A landscape with many valleys, sampled at points; each row gives a point and its height.
A ball rolls from a point to the lowest of its 4 nearest points, and stops where none of them is lower. Distance is the straight distance between rows; heights are no part of it.
(250): [ 1.96  4.77 -6.65  1.93  1.71 -2.22  0.14 -2.67]  height 220
(167): [-2.45  3.43 -4.24  6.90  0.36 -2.24  0.17 -3.37]  height 329
(154): [ 3.60 -4.34  0.14  0.66  2.91  1.63  2.33 -1.65]  height 612
(76): [ 6.53 -0.57  0.16  0.87  5.49  0.99 -0.03 -1.87]  height 528
(147): [-3.06  2.13  0.73  0.13 -5.64 -5.72 -0.44  4.83]  height 104
(643): [-3.11  2.22  1.17  0.60 -5.62 -6.46 -0.42  4.70]  height 173
(330): [-0.36  1.81  5.89 -3.10 -2.59  2.74 -4.78  1.81]  height 246
(50): [-2.07 -0.38 -0.79  6.41  1.73 -1.85  0.87 -3.98]  height 302
(229): [-0.36  3.77 -6.28  5.89 -0.19 -2.55  0.34 -3.49]  height 255
(534): [-1.64  2.18  4.40 -2.51 -2.52  1.17 -3.22  2.83]  height 260
(295): [-3.10  0.04  0.39  6.57  1.12 -2.37  1.15 -3.24]  height 350
(148): [ 0.41 -2.69  0.70 -5.72 -1.73  6.07  0.62 -0.20]  height 493
(555): [-2.23 -4.64  0.08  0.62  0.56  0.25  2.63 -0.07]  height 680
(273): [ 0.08 -1.72 -0.31  4.51  2.82 -0.89  1.94 -3.47]  height 389
(642): [-5.29 -2.26  0.13  3.24  0.31 -5.18  2.38  0.97]  height 362
(403): [-0.03 -0.70  2.11 -6.13 -2.51  5.73 -1.11  0.46]  height 440
(101): [-0.13 -2.35  0.51 -3.84 -1.42  3.93  1.08  1.39]  height 543
(151): [-1.02  3.21  4.25 -1.14 -4.36 -1.66 -2.95  2.85]  height 381
(611): [ 3.42 -3.55  0.19 -4.56  0.14  5.15  3.00 -0.07]  height 571
(508): [-1.87  0.97  2.30 -3.76 -3.01  2.74 -2.68  2.11]  height 366
(515): [ 5.79 -4.37  0.74 -1.68  3.30  3.91  3.51  0.16]  height 585
(620): [ 0.52 -0.38  6.24 -3.75 -1.00  4.92 -5.68  0.37]  height 317
(475): [ 2.79  3.40 -3.84  3.29  1.41 -1.49 -0.14 -4.48]  height 187
(174): [-3.78 -3.58 -0.02  0.55  0.39 -1.91  2.09  1.35]  height 583
(46): [-1.25  3.04  3.14 -0.06 -6.52 -3.93 -1.99  3.73]  height 380
(13): [-4.98 -1.64  0.02  0.83 -1.55 -5.05  2.39  2.87]  height 464
(67): [ 4.90  0.83 -2.21  2.96  3.61 -0.50 -0.43 -4.33]  height 424
(552): [ 0.69 -4.24  0.15 -0.69  0.98  1.77  3.32 -0.20]  height 641
(195): [-3.82 -3.62  0.65 -0.10 -0.40 -0.59  2.35  1.85]  height 631
(689): [ 6.56  3.96 -1.01 -1.82  7.47  1.66 -1.17 -1.92]  height 484
(71): [ 5.31 -1.88 -0.36  2.60  4.39  0.59  0.79 -2.35]  height 566
(626): [ 3.21  4.13 -4.74  2.24  2.85 -1.25 -1.06 -3.83]  height 221
(70): [ 1.35 -4.26  0.03 -3.01 -0.16  3.96  2.74 -0.71]  height 596
(673): [ 0.40  0.59  4.21 -4.74 -1.63  4.62 -5.51  0.42]  height 310
(612): [ 3.64 -4.28  0.18 -1.06  2.08  3.04  2.93  0.11]  height 622
(363): [-4.69 -2.90  0.32  1.01 -0.69 -3.39  2.34  1.29]  height 495
(593): [-0.72  2.86  5.95 -1.37 -2.81  0.66 -4.11  2.64]  height 165
(280): [ 7.71  1.21  0.08 -1.17  7.45  2.21 -1.00 -1.17]  height 501
(600): [-4.26  1.50  1.07 -1.59 -3.50 -1.63 -0.59  4.31]  height 591
(326): [-4.19 -0.07  0.33 -1.21 -3.18 -3.77  0.23  4.05]  height 450
(523): [ 0.20  3.67 -8.74  3.81 -0.05 -3.17  0.30 -2.95]  height 257
(558): [ 0.75 -0.25  3.84 -4.95 -0.99  6.25 -3.80 -0.85]  height 365
(454): [-0.20  2.42 -2.62  5.70  1.81 -1.49 -0.31 -4.47]  height 233
(562): [-4.61 -3.12  1.11  3.96  1.06 -3.64  2.49 -0.28]  height 237
(387): [-2.20  2.64  2.88 -1.26 -5.23 -2.73 -2.34  3.26]  height 113
(177): [ 0.84  4.26 -6.16  4.22  1.00 -1.86 -0.34 -3.30]  height 218
(538): [-3.29  0.48  1.25 -3.37 -3.14  0.61 -0.62  2.78]  height 506
(362): [-1.64  0.78  2.83 -4.35 -2.40  4.04 -2.57  1.32]  height 382
(241): [-1.92  2.11  2.70 -2.72 -3.96  0.35 -2.94  3.36]  height 407
(551): [ 2.95 -2.28 -0.04  3.56  3.07  0.05  1.38 -3.04]  height 496
(486): [ 5.61  3.24 -1.64  0.05  6.17  0.51 -0.90 -2.39]  height 415
(246): [ 4.47  3.63 -3.57  1.14  4.12 -0.92 -1.14 -3.23]  height 286
(638): [-1.86 -4.08  0.01 -0.20  0.43  1.05  2.51  1.04]  height 687
(511): [-3.75 -1.03 -0.08 -1.96 -2.04  0.17  0.28  2.99]  height 642
(533): [-4.43 -0.16  0.24 -0.34 -3.07 -6.62  1.01  4.62]  height 337
(47): [ 0.44 -4.58 -0.29 -2.41 -0.34  3.10  2.66  0.03]  height 595
(487): [-0.64  4.18 -9.17  4.20  0.17 -3.60  0.49 -2.60]  height 282
(77): [-2.59 -1.20  0.95 -3.09 -2.18  1.74  0.48  2.50]  height 590
(72): [ 7.43 -2.37  0.71 -0.76  5.52  3.07  1.34 -0.84]  height 538

For each start below, name the point where the ball stops.
(295) -> (475)
(50) -> (475)
(362) -> (593)
(148) -> (593)
(363) -> (562)
(673) -> (593)
(620) -> (593)
(76) -> (475)
